Each row is a point on a landscape with many valleys, with its height.
A ball rolls from a point to whichever of its 2 nearest points has the largest drop for the distance, and stops where none of them is lower. Distance is the straight distance between rows; heights are no part of it.
J68 h=45.0: [105 119  96  91  98  98 173 158  76 106 149  46 128  96 132 137 131  96
 125  86]
J579 h=42.5: [134 140 147 160  91 140  69 138 170 138 168 198 123 124 152 124 148 127
 108 162]
J639 h=41.3: [116  60  98 110 112  87 156 178 109  99 149  87  84 105 116 117 132 127
 159 156]
J158 h=40.6: [ 92 120 157 132 113 148 136 160 102 124 109 116 141 132 158 149 115 126
 140 138]
J231 h=51.2: [115 140 114 118 162 106 123 133 101 146 177 179 113  88 117 113 116 189
 113 148]
J774 h=45.9: [140 137 109 145  38 172  56  93 197 109 163 171 152 102 179 128 139 122
  65 122]
J783 h=43.6: [122 158 114 124  81 139  48 132 163 159 140 194 121 154 139 130 139 141
 130 148]
J415 h=46.5: [138 102 104 103 135  90 174 152  91  98 120 113  96 112 116  56 116 153
 136 102]
J62 h=34.3: [ 93 155 149 134 122 189 113 117 141 110 124 144  93 160 130 135 108 154
 117 136]
J491 h=29.4: [130 105 155 108 108  91 202 158  97 103 111 101 134 119  99 124 133 108
 122 157]
J713 h=43.4: [155 157 151 113 148 150  82 102 110 125 108 155 132 145 117 166 136 140
 106 130]
J474 h=41.2: [148 122 122 125 159 175  76 120 151 140 102 123 108 131 151 100 126 146
 155 104]
J161 h=58.0: [113 108 124 123  86 107 167  94 106 151  59  46 133 134  90 156 102 106
 158  99]
J859 h=44.1: [ 92  88 114 141 100  56 191 170 101 122 170  77  92  78 103 116 115 131
 139 136]
J367 h=45.8: [140 169 147 166 116 170  78  89 138 141 105 141 132 164 120 151 148 138
  93 112]
J80 h=54.0: [141 115 157  67 124 111 162 164 112 119 180 116 107  86  71 138 156 119
 151 147]
J571 h=42.0: [143  94 117 113 127 127 184 153  80 123 133  80  44 138 126 111 117 131
 137  96]
J994 h=34.5: [112 133 127 141 162 113 163 165  95 104 171 117  94  90 139  91 113 139
 128 119]
J972 h=44.6: [141 117 131 137 128 100 119  99 118 135  65 132 132 193  96 156 108 144
 147  94]
J240 h=30.6: [182 133 110 100 163 160 128 113 112 142  82  91 129 155 112 158 105 115
 139 121]
J499 h=25.4: [125 167 164 169 114 141 105 127 128 124 148 179 130 149 117  92 168 157
 115 137]
J538 h=23.5: [160 111 104  84 163 121 139 111 147 105  66 147 196 170 102 126 113 124
 168  94]
J826 h=33.2: [203 130  97  81 176 109 151  91 154 153  68 146 192 167  94 158  92 129
 146 101]
J726 h=28.7: [139 155 174 137  88 178 120 132 131 110 118 197 112 126 121 106 144 156
 121 136]
J934 h=36.9: [164 140 143 131 135 158  71 120 159 137 133 128 120 134 161 180 138 112
 134 169]
J461 h=51.1: [ 89 172 141 153 143  90 114 130  98 122 128 133  84 136 124 136 122 164
 121 129]
J729 h=38.0: [152 130 161 146 153 106 162 177 101  95 190 169 129  90 108 133 144 152
 132 141]
J38 h=50.4: [146 112 112  50  92 115 186 111 109 122 121  72 102  96  97 149 109 125
 142 103]
J64 h=48.0: [107 168 146 157 160 145 107 147 138 129 172 117  82 140 126 167 147 104
  99 169]
J92 h=25.1: [165 107 104  86 117  91 126 117  98 126  63 122 140 149 103 113 110 151
 172 100]
J328 h=30.1: [160 133 100 145 100 112  72  97 153 146 103 186 161 169 168 120 138 140
 102 142]
J911 h=50.5: [ 95 124 151 194 103 138 151 146 165 160 212 216 142  99 152 122 130 149
 106 141]
J875 h=51.9: [ 99 136 151 158 107  88 213 164 108 136 188  89 102  57 139  95 103 126
 162  87]
J458 h=39.5: [157 136  88  62 135 142 134 136  95  92 102 108 136 129 105 141  93 132
 152  93]
J717 h=43.8: [131 128 121 136 146 135  97 131 110 122 126 149  86 137 161  95 110 152
 154 125]
J536 h=50.9: [113 141 168 128 159 165 133 160 141 126 172 129  96 136 135 137 125  75
 128 166]
J498 h=38.3: [118 170 139 168 127 156 131 149 107 108 154 190 111 143 141 128  92 159
 118 144]
J224 h=16.0: [134 113 126 124 140 115  98 162 111 105  93 116 171 148 125 132 170 121
 142 142]
J530 h=17.4: [110 127 122 163 135 173  93 125 132 106 173 178 138  97 168 113 167 158
  78 129]
J684 h=56.2: [163  83 134  82  74  97 189  86 114 135  73  61 122 152 109 143 113 115
 144  97]
J513 h=7.2: [141 126 118 118 167 109  71 145 144 138  90 133 169 175 131 134 140 115
 158 126]
J844 h=6.3: [170 132 171 138 141 125 154 141  97  77 128 111  99 128 117 124 130 112
 141 139]
J77 h=34.1: [109 146 145 109 124 108 174 156  83 104 126 148 150 130 108  95 142 113
 116 137]
J153 h=47.9: [133 148 162 102 133 105 138 138 112 118 147  55  89  70 123 102 151 131
 136 103]
J838 h=20.9: [161 125 168  96 123  86 186 133  99  94 116  89  87 127 136 145 152 110
 141 112]
J724 h=20.7: [123 110 165  89 148 144 126  82 132 146 108 138 176 123 138 153 148 133
 134 116]
J202 h=64.9: [147 126 122 126 159 161 123  83 211 132  76 120 179 180  99 167  89 105
 187  65]
J853 h=48.4: [105 126 148 124 150 128 138 177  87 157 141  89 116 105 110 141 143  98
 120 143]
J634 h=53.0: [170 139  72  89  48  72 188 130 107 106 151  49  80  98 126 120 129 113
 109  96]
J878 h=59.7: [117 103  93  93  83 104 169 118  79 175  89  40 119  99 113 148  95 101
 133 100]
J858 h=20.0: [154 115 123  87 156 151 140 104 151 153  93 144 158 182 105 189 125 105
 145  88]
J35 h=36.3: [100 166 138 177  93 164 106 109 132 112 126 175 123 157 162 143 102 142
  89 149]
J942 h=24.2: [126 113 151 136 105 150  95 101 154 136  99 165 164 132 160  84 163 150
 141 145]
J693 h=19.6: [113 168 174 163 139 166 100 125 163 148 195 166 103  86 150 103 134 137
 116 135]
J453 h=42.7: [108  94 121 130 165 123 139 137 102 117 132 133  60 156 143 122 119 132
 150 120]
J925 h=23.6: [138  89 146 112 122 132 172 115 121  97 102  84 124 122 104 134 130 131
 127 172]
J3 h=46.0: [188  99  84  81 116 130 186 114 115  80  62  63 133 142 122 132  93 118
 142  86]
J485 h=45.7: [ 77 148 148  99 146 126  83 121 152 106 129 121 153 143 129 133 136 137
 145 139]
J14 h=49.1: [112 103 139 128 123 115 148 127 101 127 163 161  88  89 139 125 106 185
 133 152]
J610 h=24.7: [152 132 104 110 169 130  94 114 141 169  91 126 138 180 162 168  66  98
 147 124]
J384 h=38.6: [100 121 171 201 160 100 197 159 132 144 209 157 123  64 119  99 107 145
 152 122]
J50 h=44.8: [123 104 120 153 127 172  92 133 134  97 108 166 161 139 170 152 144 141
 115 146]
J701 h=53.3: [ 69 117 156 179 133 118 143 110 133 153 172 199 141 111 168 124 156 149
 101 128]
J566 h=30.0: [121 137 129 122 114 157  63 111 194 116 133 141 159 171 164 122 144  91
 142 148]
J206 h=15.4: [ 95 139 149 194 168 133 138 176  97 120 176 164 143  87 158 123 113 146
 155 101]
J456 h=45.3: [135 123 106  96 179 147 129  84 102 167 109 144 108 147 107 145 114 144
 119 152]
J36 h=37.0: [118 107 150 165 148 126 137 118 138 149 165 174 119 118 116 120 143 160
  90 195]
J700 h=33.1: [119  99 121 105 165 127 119 120 137 153 113 120 142 164 182 145 114  90
 136 144]
J664 h=62.1: [148 111 121 123 152 166 145  95 160 153  63  92 132 176  93 160 107 118
 183  64]
J403 h=43.0: [ 78 138 169 139 151 109  81 113 142 137 140 114 114 112 120 133 143 131
 134 154]
J852 h=26.7: [137 110 164 170 141 153 125 109 121 144 109 134 101 137 157  95 152 127
 125 141]
J517 h=40.8: [160  97 113 128 151 136 124 108 103 179 104 116  98 122 140 138 105 130
 120 140]
J957 h=42.4: [108 148 151 188 165 128 123 146 155 116 200 175 145 127 157  99 176 112
  82 173]
J785 h=51.6: [118  86 145  85 122 136 152 164  88 108 145 100 108 101 102 134 152 119
 141 102]
J876 h=38.1: [ 88 135 167 108 150  95 127 109 111 120 145  97 122 117 122 162 118 130
 124 136]
J107 h=43.3: [114 120 113  89 104  95 134 138  99 113  85 111 121 142 141 172  79 119
 144 108]
J930 h=30.8: [ 83 155 158 157 184 148 142 157 137 106 199 143 123 110 155 121 132 117
 115 128]
J447 h=42.3: [200 127 125 104 156 101 146  72 171 146  55  97 194 146  71 153  98 113
 162  84]
J353 h=48.5: [ 86 145 140 147 143  97  97 127  92 139 123 169 138 120 156 129 130 157
 111 138]
J749 h=40.4: [111 131 129 123 114 133 128 105  79 114  72 128 121 161 146 171  82 164
 148 113]
J468 h=52.0: [180 145  90  56 100  99 182 126 117 120 142  60  97 117  99 110 135 101
 116 106]
J301 h=38.9: [143 110 133 104 129 158 141 113 160 116  89 171 164 191 127 156 117 128
 142 158]
J250 h=36.0: [149 115 122  79 134 135  89 120 157 124  97 190 155 168 154 130 101 127
 133 161]
J446 h=19.9: [123 129 118  89 103  76 180 166 125 120 165  91 109  99  77  97  95 119
 117 164]
J615 h=55.7: [154 111 102  75  71  79 170 104 153 126  95  22 106  93 134 120 131 108
 138  93]
J798 h=31.7: [162 108 128  82 151 103 162 120  80 119 123 108 117 112 138 140 126 132
 148  96]
J199 h=27.9: [186 123  86  61 145  80 162 106 128 141  84  89 154 154  83 145 107 107
 174  65]
J835 h=48.1: [ 87 139 134 217 138 134 145 149 133 149 206 191 118  91 128 116 131 189
 123 123]
J874 h=38.4: [ 91 106 111 114 156 130 114 127 103 178 133 151 122 140 153 115 117 105
 139 131]
J837 h=30.4: [126 133 159  85 169 119 139  91 108 119 127 127 151  87 122 148 139 127
 113 146]
J694 h=33.4: [130 134 117  79 144 141 112 123 159  95 138 155 142 145 137 135 112 127
 113 181]
J811 h=35.3: [ 97 164 119 178 123 133  76 117 140 158 167 177 127 114 148 142 210 127
  74 108]
J151 h=48.8: [178 134  80  95 112  99 149 105 132 139  62  35 146 123  96 171  61 101
 152 101]
J16 h=22.1: [143 109 118  96 115 115 148 158 104  83  81 107 173 139 116 105 144 110
 158 117]
J236 h=13.2: [117 151 119 181 123 166 125 131 163 104 197 213 138  91 171 109 122 170
  69 151]
J997 h=31.8: [119 108 140 194 138 141 101 101 145 135 129 150 113 125 140  95 173 152
  93 165]
J899 h=17.2: [127 109 139 124 127 147 122 114 140  97 119 106 102 110 139 126 102 132
 126 175]
J133 h=18.6: [144 118 163 112 139 125 127  92 155 125 103 132 124 125 135  66 149 155
 151 135]
J490 h=28.5: [ 97 152 125 105 156 140 138 107 130 121 142 153 142 106 118  68 116 172
 105 147]
J380 h=43.5: [146 149 153 125 137  96 127 170  89 102 137 179 129 113 128 128 141 160
 153 132]
J970 h=12.2: [162 132  83 120 152 140  95  93 199 159  97 172 201 197 120 146 139 117
 126 117]
J61 h=58.7: [179 109 129  66 110 102 140 135 112 148 123  98  96 138  90 158 145  89
 153 142]
J102 h=32.1: [ 87 152 146 188  85 137 104 123 173 114 187 205 148 119 146  91 181 163
 105 112]
J815 h=18.0: [138 123  89 116 166 155 130  85 173 141  98 174 182 206 114 167  94 108
 135 102]
J341 h=35.2: [151  82 111 107 140 131 175 106 115 159  91  85  78 146 121 112 107 113
 140 136]
J898 h=27.8: [141 104  97  88 140 113 165 137 117 108  61  64 173 157  99 126 143 101
 163  74]
J845 h=51.8: [128 145 144 212 116 161  74 161 206 126 222 179 113  72 152 127 144 149
 113 138]
J122 h=47.7: [113 113 148 157  97  63 214 179 129 115 199  90  99  54  84 119  84 134
 148 120]
J635 h=53.1: [147 149 127  87 116  96 127 175  98 117 102  53 149 146 125 138 121  75
 147 131]
J87 h=40.1: [166 129 136 117 141 163 124 126  89 130 123 160 134 114 121 139 152 162
 109 127]
J830 h=50.7: [137 124 146  90 146 115 142 107 115 120 127  30 101 103 134 119 132 100
 155 113]
J721 h=25.6: [ 84 136 136 126 144 180 114  85 144 143 133 138 141 118 136  91 149 162
 106 123]
J999 h=29.7: [ 95 147 129 176 127 128  57 132 175 136 147 133 123 121 186 126 136 126
 105 157]
J697 h=27.1: [105 120 185 216 154 140 187 165 117 115 183 162 138 104 159 115 114 124
 151 127]
J667 h=54.6: [157 104 101  92  69  81 164 110 122 102  75  62 105 128  77 142 142 129
 132  73]
J998 h=46.3: [120 108 132 100 107 109 138 140  88 120 123 140  99 108 128 165  92 153
 142 139]
J265 h=29.9: [160  92  90 100 130 131 167 105 107 181  75  88 123 167  84 125  87 106
 143  92]
J237 h=31.1: [110 169 121 104 130 147 106 115 132 110 152 174 165 136 117 124 114 169
 101 165]
J870 h=46.7: [137 166 104 127  85 161  72  76 174 187 104 155 204 146 138 143 154  98
  81 157]
J292 h=58.9: [123  96 116 132 157 149 146  64 155 163  48 127 166 172  86 161 127 138
 152  79]
J825 h=27.5: [113 132 163 137 113 163  65 120 197 158 123 138 136 142 145 107 171 126
 136 144]
J990 h=21.6: [ 90 131 142 119 174 180 110 124 127 119 154 168 129 105 166 130 157 139
 108 119]
J643 h=17.6: [117 171 165 192  91 183 133 120 165 125 185 200 153  74 164 125 138 149
  75 131]
J245 h=31.4: [148 106 155 167 149 139 128 187 121  87 173 147 112 115 134 139 137 132
 126 162]
J935 h=29.8: [138  89 107  72 109 109 167 107  84 145 102 115 116 147 123 113 117 134
 155  80]
J285 h=3.8: [105 127 154 181 157 145 116 158  96  99 152 149 112 122 165 115 149 160
 140  90]
J399 h=45.5: [152 100 115 133 169 115 117 135 114 142 103 113 105 126 118 130 158 139
 111 164]
J742 h=40.9: [102 166 130 188 141 116 122 164 135 105 182 218 109 148 113 141 150 147
 101 140]
J120 h=46.1: [157 142 103  86  99  78 147 111 107 116  72  80 126 161 109 159  69 102
 149 103]
J596 h=44.2: [161  93 110 108  96 119 188 156  97 105 138  88  69 103  88  80 148 143
 141 101]
J983 h=29.1: [115 171 152 175 116 124 122 134 154  86 191 197 143 110  95  87 166 161
 108 131]
J389 h=37.6: [188  62  87  95 156 120 130 138 146 145  92  97 165 144 107 153 100  93
 168 140]
J910 h=62.7: [134 107 117 104 126 128 166 150 105 125 112 117 115 160  85 181 137 123
 123 146]
J789 h=30.2: [158 142 132 162 106  73 186 184  82  96 168  88  83  69 126 104  76 116
 131 142]
J981 h=54.5: [130 134  87  72  57  83 172 124 106 128  95  38 142  92 126 115 126 123
 125  65]
J189 h=54.3: [123  96 115 119 106  93 119 161 101 174 137 151  83 110 104 110 123 160
 155 137]
J873 h=20.8: [129 104 111  64 117 106 145 143  96 184 116  87 111 113  87 123 101 121
 151 131]
J803 h=46.2: [ 96 114  89  89  69  57 186 152 113 121 173  64  72  86 106 123 114 123
 118 117]
J506 h=43.2: [110  76  69 108 107 106 167 193  88 105 145  55 125 112 123 102 128 107
 140 119]
J164 h=16.1: [126 148  93 128 163 124  51 106 154 168  95 133 159 176 171 152 122 108
 146 124]
J395 h=39.6: [161 119 143 127 110 125 186 186  93 103 172  62 106  70 119 114 142  84
 124 122]
J332 h=50.3: [121 122 148 145 163 184  93  75 155 115  93 110 127 158 161 150 159 136
 141 118]
J768 h=30.3: [192  95  80 113 187 133 115 132 174 153  83 117 176 173 103 121 122  82
 158 110]
J45 h=34.9: [106 169 145 172 127 124 155 194 114  76 163 157 117 144 114 111 100 150
 126 154]
J941 h=22.6: [116 170  95 124  96 150  60 110 154  87 169 187 151 128 203 118 147 119
  62 111]
J673 h=47.5: [127 128 164 167 132 152 111 136 151  75 143 168 132 140 177 122 142 151
 113 152]
J931 h=22.2: [119 141 104 163 127 146  61  97 191 195  93 141 163 156 163 178 108 104
 140 122]
J922 h=26.3: [ 94 116 121 162 115 139  44 116 161 176 107 136 143 146 165 160 129 117
 110 152]
J839 h=42.1: [114  75 154 119 134 118 127 166 143 135 116 102 101 140 118 115 140  98
 160 166]
J397 h=27.6: [ 83 163  98 125 125 161  88  60 154 146 131 151 134 133 160 120 126 152
  84 132]
J599 h=51.0: [120 141 135 118 113 104 136 192  76 130 141  94 134 123 121 123 129  67
 151 134]
J291 h=56.5: [183 120 128  52 136 107 148 161 101 128 145  88 113  86  88 129 129 100
 139 149]
J268 h=19.5: [141 139 113 133 130 162 101 104 147 159  99 159 161 167 114 105 170 124
  99 152]
J416 h=37.8: [ 93 129 148 151 139 111 167 168  84 124 169 163 124 135 133  98 137 120
 128 129]
J795 h=52.8: [ 90 139 142 145 111 114 126 153  88 147 135 149  81 141 102 114 122 160
 158 131]
J163 h=52.9: [104  97 151 139 146 167  83 110 148 112  89  91 126 132 130 143 140 153
 165 150]
J977 h=42.2: [145 112 116 123 143 175 125 114 124 112  89 155 191 149 130 167 135 142
 121 136]
J855 h=33.5: [ 77 167 133 167  86 124  79  98 138 124 181 220 157 122 145 108 205 139
  70  97]
J229 h=32.6: [120 152 140 120 147 175  73 125 155 158 144 140 152 162 174 160 155  99
 124 127]
J394 h=46.9: [111 145  92 184 103 191  81 107 143 129 116 137 128 145 124 129 177 134
  72 120]
J428 h=45.2: [111 164 135 164 144 148  92 130 145 114 182 151 124 130 153 133 161 103
  58 160]
J866 h=29.6: [ 80 140 154 113 169 120 122 141 110 113 179 146  90  97 129  99 147 157
 140 114]
J612 h=37.4: [132  76 124 145 156 108 150 198 119 109 148 121 108 121 129 124 141 116
 153 160]
J568 h=35.5: [156 157 143 139  84  88 192 198 106 121 195  52  77  62 111 111 107  95
 129 107]
J823 h=37.9: [109 145 134 176 137 133 107 134  99 134 187 180 106 131 128 151 186 149
  88 125]
J739 h=20.5: [126 122  85 141 122 154  75 120 167 109 184 187 148 118 178 148 176 142
  61 134]
J383 h=10.8: [159 121 123 104 139 146 120  96 164 106  92 103 117 140 119 110 123 129
 141 150]
J134 h=27.7: [127 142 125 105 140 141  77  87 182 200  99 131 170 166 118 192 124  97
 132 145]
J141 h=48.7: [ 94 117 101  96 111 147 174 142  82 149 147  68 112 130  65 133 155 100
 133  99]
J174 h=27.2: [126 147 145 129 122 109  86  93 138 113 119 191 155 156 185 119 134 139
 111 155]
J504 h=44.4: [139 132 159 110 138 104 179 142 114 110 163  61  57  69 128  86 111 106
 143 130]
J692 h=41.0: [103 111 127 141 137 114 113  96 122 132  79 151 131 196 153 122 120 132
 150 125]
J659 h=22.7: [139 171 161 227 114 131 116 122 159 142 196 194 161  75 175  90 164 148
  82 132]
J764 h=53.8: [143 118  88  75  30  69 175 132 106 122 105  67  87  93 102 124 119 144
 127  77]
J765 h=47.0: [ 88 114  98  92 129 111 162 139  89 138 122  62 106 136 126 136 145  86
 137 101]
J979 h=16.5: [131 120  81 123 137 164 101  86 183 174  86 141 154 183 123 124 131 125
 113 130]
J434 h=37.2: [ 99 125 161 148 109 153 143 115 113 129 104 149 107 162 129 167 108 138
 129 123]
J57 h=46.8: [124 142 108 142  85 172  77 100 160 153 108 165 180 144 166 163  93 134
  98 151]
J73 h=57.2: [155  95 124 109  52  72 182 138  99 116 104  22 113  80 128 145 131  98
 148 111]
J683 h=42.9: [100 121 175 201 128 119 147 144 158 122 180 155 112  99 123 118 136 139
 109 163]
J437 h=18.7: [142 140 154 155 133 136 153 111 108  93 107  94 101 129 154 119 103 140
 127 136]
J778 h=44.7: [ 96 121 161 165 138 124 151 164 120 155 203 174 135  79 116  98 129 159
 134 142]
J442 h=40.5: [155 145 144 129 127 141  65 149 135 126 138 161 113 119 156 133 136 142
 108 172]
J323 h=48.9: [121  91 119 108 106  73 163 163  86  91 148 126 127  91  76  84 136 159
 147 114]
J676 h=48.6: [186 100  76  47  88 111 186 113 103 109  96  67 102  96 124 133  82 112
 129  74]
J572 h=38.2: [152 144 119 107 151 162 115 112  96 158  89 113 120 153 149  78 106 132
 146 100]
J97 h=30.9: [133 154 193 144 119 146 148 126 136  93 140 162 124 100 121 120 122 147
 122 148]
J767 h=35.6: [136 135 128 124 117  84 228 164 103  70 177  96  75  84 113  92 100 139
 115 127]
J4 h=29.3: [110 163 110 141 122 164  95  48 161 109  90 135 150 157 151 141 113 158
 105 115]
J204 h=55.3: [133  80 115 130 159 129  99 122 129  87 101  77 114 137 130 161 138 127
 170 147]
J550 h=45.1: [130 153 112 195  46 126  66 101 182  89 160 185 143 103 151 136 160 151
  62 126]
J108 h=32.0: [117 138 114 154  99 152  17 109 206 110 155 142 135 119 166 135 154 131
 100 149]
J177 h=56.1: [122 100 151 114 103  97 112 155  93 150 110 102  88 101 120  99 127 129
 190 136]
J271 h=44.5: [ 87 138 168 139 141 131 151 188 102 115 165 109 121 100 142 152 116 116
 148 137]
J93 h=36.2: [188 108 108  88 134 156 113 142 100 108 105 128 138 131 122 150 133 129
 141 127]
J69 h=51.7: [145 107  88 116 130 116 145  98 123 164  62  67 147 131  85 170  66 135
 144 137]
J613 h=60.8: [149  96 136 101 126 104 142 123 141 155 108 123 109 169  94 158 123  86
 132 170]
J49 h=22.8: [127 193 161 233 181 123 138 165 130  98 192 146 117  96 132 107  96 145
 112 131]
J630 h=54.1: [159 116 107 140 177 141 139  74 127 150  51 117 199 154 129 167 117 126
 138  81]
J843 h=44.0: [149 172 156 194  75 149  76 122 179 101 155 187 139  95 151 102 161 140
  78 153]
J135 h=34.2: [116 123 121 106 143 130 122 102  92 150  86  93 115 147 124 127 129 122
 157  83]
J211 h=25.7: [ 92 148 152 114 170 185 114 154 136 136 190 147 100 128 130 108 141 140
 127 122]
J511 h=48.2: [117 142 119 103 169 141  83 122 140 128 109  88 158 113 128 161 125 116
 124 144]
J139 h=41.9: [121 123 121 119 176 150 122 150  87 127 136 129 129 116 168 117 128 101
 125 138]
J760 h=24.3: [118 175 109 147 115 102  68  92 158 101 151 203 140 142 184 115 158 133
  84 132]
J284 h=47.6: [123 134 127 133 130 153  86  83 145 147  84 140 156 180 139 171 168 121
 124 100]
J130 h=55.2: [ 48 107 136 162 109 135 105  85 166 140 161 187 137 127 167 104 132 146
 105 156]
J55 h=7.6: [143 117 150  68 137 141 157  95 126 153  88 109 176 145  91 162 134  97
 150 108]
J564 h=30.7: [ 94 189 171 193 142 118 142 175 112  82 176 163 141 112 136  75 117 149
 118 140]
J423 h=47.8: [108 136  74 164 112 156  53  83 183 117 104 145 147 157 135 153 168 161
  69 121]
J507 h=25.3: [142 131 101  72 127 129 151 118  89 183 102 127 124 172  93 116  95 114
 140 134]
J114 h=46.4: [134 153  94 130  81 166  50  83 183 127 123 175 183 133 170 149 141 111
  75 145]
J270 h=13.4: [113 187 171 189 156 133 106 148 130 128 179 154  83  84 138 101 104 154
 126 122]
J781 h=42.6: [177 132  75  64 138 141 155 121 110 126  70  73 133 128 122 114  84 123
 167  72]
J425 h=31.9: [121 162 117 136 133 170 119  96 140 132  85 111 132 163 119 151  96 152
 116 144]
J168 h=22.3: [115 149 131 148 110 138 105 120 151 126 133 190 163 155 119  88 169 132
  70 168]
J546 h=24.6: [123 109 158 142 115 148 163 168 133  88 138 144 135 110 125 107 113 138
 140 158]
J276 h=37.1: [192 115  87  98 162 101 168 130 140 174  74  84 184 168  86 167  93  79
 172  76]
J302 h=37.3: [ 89 158 154 179 177  98 140 141 154 105 218 179 155  97 135 109 157 127
 112 134]
J13 h=50.0: [ 86 164 149 219 129 136  86 166 169 143 221 158 132  85 130 112 147 133
 112 147]
J232 h=53.7: [164 134 121  84 116 108 140 125 125 113  85  19 129 133 129 118 103  70
 153 105]
J294 h=46.6: [ 79 132 148 201 112 176 117 163 162 121 166 163 118 142 126 123 131 136
 105 161]
J949 h=22.5: [147 105  96 122 182 155 114 113 156 165  74 100 149 167 110 125 123 117
 145 139]
J545 h=50.1: [119 115 123  99 102 100 149 178  84 105 134 116 110 124  67 111 165 119
 147 122]
J727 h=48.3: [ 92 168 132 202  96 162  95 133 180 149 182 155 133 108 119 113 153 138
  82 155]
J547 h=55.6: [ 89 124 165 145 133 111 215 166  87 153 184 101 102  68 118 114 101 101
 117 127]
J334 h=45.6: [ 98 147 124 120 154 113 109 137  76 147 116 120 146 121 126 135 145 116
 106 153]
J655 h=14.8: [194 113 112  84 145  93 127  99 126 176  55 129 133 142  94 131 100 128
 180  81]
J986 h=42.8: [161  92  83  93 144 114 106 131 121 155  94  86 151 103  99 126 118 100
 159 160]
J528 h=17.0: [156 137  87 102 140 125 101  95 172 119  54 152 196 184  94 128 112 132
 136 141]
J145 h=22.4: [153 130 153 133  90  59 175 162  94 120 123  91  98 107 130 102  87 103
 145 139]
J539 h=14.9: [139 130 146  88  79  80 172 140  94 155 146  94  97 111  93 122 105 111
 128 136]
J457 h=39.2: [109 109 121 112 127 117 170 136 107 153 130 112  77 132 119  91 110 115
 134 128]
J188 h=45.4: [108  70 114 127 138 114  98 160 127 148 110 133 105 171 122 142 151 128
 170 133]
J218 h=38.5: [ 89 133 119 177 119 144  93  98 127 117  84 155 122 169 189 129 123 145
 115 130]
J262 h=49.0: [178 134 120 120 163 143 129  74 133 161  46  97 193 151  83 134 134  93
 136  93]

Call two points neighbours if one is among the 2 nearest of the other. Go from one point of each pair to the other, from neighbour to neighbour, staying as low as possible. Name the highest point that can't be avoided.
J513, J530 => J416
J546, J970 => J97
J383, J844 => J437
J513, J844 => J798
J55, J970 => J858
J655, J513 => J199
J270, J35 => J498
